A landscape with many valleys, sampled at points; each row gives a point and its height.
From any point a ball rolls to the lowest of the 2 points nearest to it. It stops when none of these is lower. Distance is the straight distance between rows; heights are no part of it.
<688>: [ 12  20  33 -17 -64  27 -22 -42 -14  26 -10  18  25 -22  32 -14  40  29
  21  -5 -12 -20]  h=4.12
<411>: [ 22  -8  -8 -15  52 -23   8 -43  42  -5   8 -13   6  -8 -23   4 -46   7
  21 -16  12  17]  h=3.82
<52>: [ -7 -37   9  23  81 -53  10  23  22  -4   3 -27  20   2  -1 -13   5  25
  10 -12  46  21]  h=1.55
<398>: [ 15 -41  11   3  46 -17 -25  -6   2  -7  49  21   8  21  26  14   9 -49
  12 -32  26  11]  h=3.13
<527>: [ -5  -3 -25  13  24  -8  16   7  -4  -7 -23  -6 -22   2   6  24 -18  -6
 -17  11  13  -5]  h=6.76
<30>: [-14 -20 -44  -7  -1 -20 -15  39   8 -14 -27 -38 -17  16   9  22 -18  24
  26 -10 -14  -5]  h=3.52
<913>: [ 45  28 -31  26  17   6 -42  -5  -1  -9  47   3   5 -21 -31 -10 -27 -18
  11 -17  13  -7]  h=4.74
<1018>: [  4  46 -10  16  36 -37  53 -28  64 -53 -32   5  -1  17 -34  19   1  14
  28   8  -7  18]  h=3.48
<352>: [  5 -19   9   0  39 -34   6  20  21 -24   8 -21   8  39  29  19   1  14
  -7 -15  22  21]  h=2.04
<591>: [-43 -26 -17  19  16 -59  22  53  -1 -16 -20 -39 -14  48  22  19  21  13
   4  -6  17  -4]  h=3.85
<1026>: [ 17  26 -20 -11 -71  30 -38  20 -11   2  27  -4  18 -27 -51 -16  18  -1
  26 -22 -24  -9]  h=3.09
<380>: [-16  -4  -3 -37 -42   1   6   0  -6 -19  43 -19   5  12 -33  18  15 -20
 -25  31  10  18]  h=1.71
<307>: [  0   9 -29  30  11   6 -11  33 -24  21 -24   8 -21 -27  -6 -18 -12   2
  -5   8  -4 -32]  h=6.59
<808>: [ -9 -11 -24  41   9   9 -17  14 -19  23  -4  18  -1 -33  -8 -27  13 -18
  -5  13  20 -25]  h=6.65
<769>: [  7   6 -29 -13 -40   0  -7  20  -8 -12  14  -5 -16  35   6  34 -25  -7
  16  10 -20  -2]  h=5.05
<463>: [-49 -24  37 -36 -48   9  37  35   0  -5 -31 -14 -16  38  19  10   4  15
 -41   6 -23  21]  h=3.29
<348>: [ -2  22  14  24  45 -47  56 -14  60 -47 -28  -1   2  38 -10  21  21   8
   5 -13  -1  20]  h=2.99
<918>: [ 25  22 -11 -23   9   5  16 -32  37 -33  -4 -12  -2  25   4  44 -38  11
 -16   5  -9  33]  h=4.34
<694>: [-34 -28  28  -7  15  -1  -6  26  18  11   1 -23  30  -6   8 -22  21  -1
 -51  17  40  21]  h=1.40
<405>: [ 15  -2  36 -13 -64  26  -3 -66 -17  35   6  -4  40 -24  10 -13  58  33
  11 -17   8  -1]  h=4.33
<454>: [  7  15 -15  23  -3   2  28  18 -26   0 -40  20 -47  13  17  19 -23   4
 -19   4 -12 -29]  h=6.94
<86>: [ 17   1   5  19  -8  17 -19 -14 -33   0  35  50   0 -11   8   1  12 -40
 -14  14  28  -9]  h=4.72
<1001>: [ 60  26  -6   3  23  22 -31 -35  10   2  34  20   6 -28 -29 -18 -55 -12
   7 -25 -10   8]  h=5.28
<206>: [-23  -7  40 -32 -51  32   2 -13 -14  22 -30   5  18 -14  29 -27  51  23
  23  -1 -26  -4]  h=3.87
<676>: [-32 -14 -24 -34 -46  -1  -5  50   4  -1 -32 -41 -17  22  -2  19 -15  24
  15  -3 -38   5]  h=2.97
<468>: [  4  32   0  -8 -38  18   7  11 -31  22  -7  19 -11 -25 -23  -9  11   5
 -21  29 -10 -21]  h=2.16
<556>: [ 27  -4 -19   4   9 -31  21 -11   0 -17   4  15 -34  57  31  40 -10 -33
  31 -27 -15  -9]  h=6.42
<474>: [ -7 -20  21 -12 -28  30 -44   6 -11   8   4  36  13   7  50   0   6   0
  35  -7 -14   1]  h=1.78
<967>: [  7 -38  14  11  45  -8   7 -10 -12   1  14  30 -17  21  35  20   2 -44
 -14 -14  23  -1]  h=3.41
<388>: [ 20  25   4   4  -9  12  29  -2 -35  -3 -18  46 -41  19  26  27 -22 -11
 -25  18  -9 -17]  h=7.14
<362>: [  6 -28  36  16  83 -61  35  -6  49  -7  -8 -20  16  16  -6  -7  -8  26
   3 -23  36  30]  h=1.87
<449>: [-41 -14 -30 -28 -34 -23  26  42 -16  -1  -1 -36 -18  22 -23   4  26 -11
   6  17  -7   3]  h=3.53
<165>: [ 35   4 -35  10  38 -18 -11 -18  11 -10  27  -8  -4 -24 -26   1 -37 -11
  29  -8  13   4]  h=4.29
<134>: [ 35  21  21  28  11  35 -25  -5  -9  21 -51  20  10 -38  40 -26  -8  41
  21  -9 -37 -46]  h=1.01
<415>: [  8  -2  14 -10  32   8  34 -41  41 -22 -24  -2 -12  15  15  27 -44   7
 -33 -13  -4  31]  h=3.70
<89>: [-13  58  18  -2 -49  -3 -12  41 -51  32   5  14 -29   4  -4 -39  19   4
  46  -1 -47 -46]  h=5.45
<709>: [  4  19  -9  26   7  37 -20 -31   3  11  -1  16  20 -47 -14 -33 -27   5
 -18  20  15   0]  h=2.14
<822>: [ 20 -22   8 -22   6  12 -24   0   9 -13  11   7   1  25  36  30 -26  -9
  11 -22 -16  18]  h=2.66
<121>: [  7 -31   5  -2   4  -3 -44  10 -10 -18  65  12  24  24  20  15  14 -39
  12 -16  26   5]  h=2.87
<873>: [-12  33 -15  11 -48   8   0  27 -42  42 -24 -13  -7 -30 -22 -60  53  28
  37 -23 -47 -32]  h=4.89
<745>: [ 47  25   4  32  34  10 -17   2 -24  22   6  36 -16 -17   0 -18 -18 -13
   1 -18 -27 -31]  h=6.22
<976>: [-14   4 -12 -26 -65   7  -9  40 -23   3  18  -1 -21  17  -9   3  -4 -20
  41   9 -31  -4]  h=4.30
<836>: [-16 -16  24 -47 -57  19 -22   8  -3 -12  52  -4  23  24  -5  11  16 -22
  -7   3  -8  25]  h=2.28
<735>: [-41   0 -29 -18 -10  -2  28   0   2   1  12 -46   4 -42 -76 -26  29  -9
 -28  32  18  18]  h=1.00
<225>: [-10  21  -4 -20 -50  14  26  12 -40   8  13  10 -14 -27 -43 -14  39 -17
 -20  27 -10  -4]  h=1.66
<83>: [-16   1 -32  -6  14  16   0   8  24  -8 -50 -43  -8 -29 -17   2 -53  41
 -20  14  -4  16]  h=4.47
<874>: [ 22  -1  28  15  43 -45  38  10  51 -35 -10 -17  15  51  19  20  15  28
  -6 -21  12  33]  h=2.50
<446>: [  6   8  10  19 -35  33 -22 -31  -9  20  21  32  26 -30  -4 -13  32 -14
 -11   6  24  -7]  h=4.57
<466>: [ 20   8  -3   8  13  13  10 -24 -22  -4  30  35 -10  -5  -2  13 -16 -40
 -30  28  26   1]  h=4.91
<223>: [ 23   8   5  -4   8 -31  29 -15  11 -36  18  11 -15  77  39  49   7 -36
  13 -11  -4   5]  h=6.11
<869>: [-10 -28 -28  17  39  -7 -12  10  -6   2   3  -4  -4 -12   2   0   1 -18
  -1  10  30  -6]  h=6.69
<991>: [  6   3 -37 -17 -56   5 -43  40 -13  -5  31 -20   3   0 -26  -6  -6  -9
  43  -6 -24 -15]  h=3.64
<155>: [ 37 -30   0  27  34  15 -36 -21   1  22  17  35   8 -23  19 -10   3 -29
  28 -33   4 -12]  h=1.15
<574>: [-15  22 -29  -2  19  -8  24 -13  30 -25 -33 -36  -2  -3 -22  15 -40  36
 -21  19  11  26]  h=4.25
<308>: [-28 -24   2 -33 -34  32 -46  35  13   2 -18 -16  20  -2  19   4  -6  27
  16 -14 -31  11]  h=1.83
<941>: [-19  -1 -13   7 -36  22  16  14 -14  42 -55 -25   8 -48 -17 -51  53  37
  14  -6 -32 -19]  h=4.76
<137>: [  4  45  43 -26 -48  19   3  -1 -44   3 -19  41 -24  -1  27  -4  -3  12
  -7  29 -25 -37]  h=4.48
<728>: [-21 -31   7 -27 -35  18 -51  35  -1  -1  20  -2  17  22  31   4  -4  -2
  35 -20 -23   8]  h=1.39
<26>: [-22 -28  24 -20 -39   6 -35  15 -12  -6  66  14  26  34  23   2  25 -40
   5  -3  12  15]  h=2.62
<936>: [ 46 -16  13  29  24  22 -41 -19  -7  29  -6  46   8 -22  42 -17  10 -11
  47 -44 -21 -29]  h=0.71
<617>: [ -6 -21  30  12  62 -55  40 -41  61   4 -25 -14   7  18 -16  -1 -27  15
   3 -26  20  16]  h=2.33
<80>: [  0  19 -31   2   1  27 -26 -18  12  -7   7 -12  20 -45 -35 -23 -42  12
 -12  17  15  17]  h=1.73
<644>: [ 10  26  -4  -9 -52  30 -22   8 -17  23  -1   9  11 -37 -19 -19  16  11
   2   3 -20 -16]  h=2.64
<1004>: [-51 -21  47 -31 -34  31  28   4 -14  18 -59  -1   7 -14  23 -27  54  27
  -1   0 -25  -1]  h=3.74
<519>: [ 17  30 -16  12  11 -10  39 -40  -8 -21  31  20 -14  14 -11  34 -15 -32
 -39  45  37   8]  h=5.18
<506>: [ 27  32 -31  39  51 -32  19 -14 -22   3  30   6 -26  -9 -33 -15 -20 -33
 -12  13  29 -16]  h=4.39
<294>: [-58 -28  43 -22 -32  16  27  24 -20   6 -47   6 -19  10  26  -6  17  12
 -21   9 -14  -3]  h=3.58
<97>: [ 19 -18   3  14  55 -39  37 -31  13  -6  17   9 -16  29   8  29   2 -34
  -2  -9  27   2]  h=3.30
<420>: [-15  11   8 -32 -25  -9  26  -5  15 -24  27 -27  11  35 -15  35   3   1
 -50  42  14  32]  h=2.31
<1089>: [ 16  53  45  -3 -17  21 -20  -5 -33   7 -33  33  -8 -13  34 -16  -3  33
  -9  16 -31 -55]  h=3.42
<272>: [ -8 -26  27   6  47  13 -16  -5  27   3  13  -1  36  -4  26 -14   0  -5
 -41   2  39  32]  h=1.65
<882>: [-13  10 -18 -21 -37   7  14  -1  -9  -6  30 -21  -1 -31 -64  -8  30 -20
 -28  28  12  11]  h=1.23
<611>: [  8 -24   9  16  65 -59  32 -35  37  14   6   3 -11  10 -12  10 -10 -19
  18 -14  25  -4]  h=2.90
<469>: [-18  23 -14   3 -47   3  -9  50 -42  34 -12  -2 -21 -18 -21 -39  26   1
  30  -4 -33 -36]  h=5.06
<215>: [ 20  26  -9  57  38   3 -18  23 -37  29  -9  22 -17 -22  -2 -30  -3   4
  -4  -3 -28 -45]  h=6.45
<1051>: [ 21  12 -13  -5  -9 -27  14 -12   5 -45  41  -1  -3  69  18  53   8 -19
   2  17   6   8]  h=5.80
<581>: [ 11  33 -29   8  38 -29  50 -36  43 -32 -30 -21  -5   6 -23   8 -28  20
  11   5   5  24]  h=3.91
<257>: [ 18  12 -22   1   3 -24  12 -25  -2 -36  46  -6  -1  28 -15  41  -1 -18
 -10  34  32  14]  h=5.47
<593>: [ 32  17 -37  28  37 -40  37 -13  -9  -6  14   5 -35  15  -6  24  -2 -36
  -3   7  22 -16]  h=3.83
<638>: [-40 -19  -6  -8 -22  25  10  28  -1  22 -60 -18  -3 -45 -20 -25  20  23
 -13  13 -18 -11]  h=4.70
<170>: [ -9 -29   1  28  39  13 -36 -21  12   5  35   3  41 -20  10 -16  14 -22
 -11 -10  43  18]  h=1.31
<338>: [ 12 -25   7 -20  53   5 -14 -25  41  -6  -1 -12  16  -9  -1   0 -47  10
   9 -28  -3  31]  h=3.47
<312>: [ -3  10 -34  -7   7  -4 -17  -9  17 -26  23 -33  17 -26 -50  -4 -33  17
   1  20  25  23]  h=1.19
<853>: [-32  11 -32 -13   2 -14  11  -3  10 -17  12 -38   8 -24 -59  -5 -17  15
 -21  44  36  24]  h=0.66
<361>: [-58 -16 -19   9   7   5  12   6   2  23 -12 -29  15 -41 -38 -35  38  -9
 -30  25  30   6]  h=1.14
<643>: [  8 -15  38  -4  52 -25  35 -28  62 -13 -29 -17  -8  28  16  22 -25  13
 -25 -36  -4  20]  h=3.05
<3>: [  8  20  30  11  -8  21  -9  16 -30  15 -58  27 -21 -17  40 -22 -14  37
   9   4 -35 -55]  h=2.29
<940>: [-30  -3  21 -43 -44   5  32  17  10 -15  -9 -23   0  37   2  27   3  10
 -49  22 -17  31]  h=2.89
<665>: [ 36   8  17  44  -2  29 -38 -24 -14  34 -27  29  23 -28  49 -19  14  31
  30 -17 -16 -33]  h=0.02
<1030>: [-51 -20 -12  -9 -15 -43  21  58  -1  -8  -7 -48  -6  44  -5   8  24  10
  -2   5   1   4]  h=3.71
<499>: [-40 -15 -29 -10 -10  12  -4  39  16   8 -53 -41  -7 -33 -27 -12 -10  36
 -16  12 -13  -2]  h=4.63
<192>: [ -4  45  21 -21 -61   6   2  28 -53  12  -9  22 -31   5   9 -12  -1   3
  27  13 -35 -31]  h=5.38
<119>: [ 20 -33   0  35  53   9 -26 -50  15  18  30  25  22 -25   1 -29   6 -42
  15 -30  36   2]  h=0.91
<625>: [ 57  36  19  25  39  24 -26 -28  -4  20  21  42   2 -25 -18 -24 -35  -1
  -2 -26 -41 -19]  h=5.84
<693>: [  8 -23  29 -16  -3  26 -21   0 -17  -1  -3  44  -8  16  55  20 -20 -10
  19 -20 -20   3]  h=2.13
<432>: [ 14   2  36  14 -53  36 -17 -69  -9  32  23  21  48 -28  10  -7  44  21
 -10  -3  31   4]  h=4.45
<237>: [-34 -37 -13  39  39 -59  31  33 -15  -9 -10 -13 -27  42  31  18  27 -13
  -6  -7  37 -14]  h=3.98
<186>: [ 22 -20   3 -10  29  28 -35 -21  22  -5   8  11  19 -22   9   9 -31  -3
   3 -16  -3  25]  h=3.17
<246>: [-26 -21   4 -48 -35   9 -14  40  20  -5   1 -43  14  10  -7  10  -5  21
 -13  -3 -26  20]  h=2.32

For each start below, name the point where the ball stops.
<593> => <52>
<873> => <52>
<1030> => <728>
<869> => <728>
<918> => <52>
<1001> => <728>
<192> => <665>

Call two points neighbours if one is among the 2 nearest of the other. Go from one point of each pair to the other, from neighbour to neighbour, staying as low as possible. Name the highest point that can't be avoided.
<119> and <665> => <155>
<853> and <52> => <967>
<735> and <728> => <237>
<119> and <853> => <272>
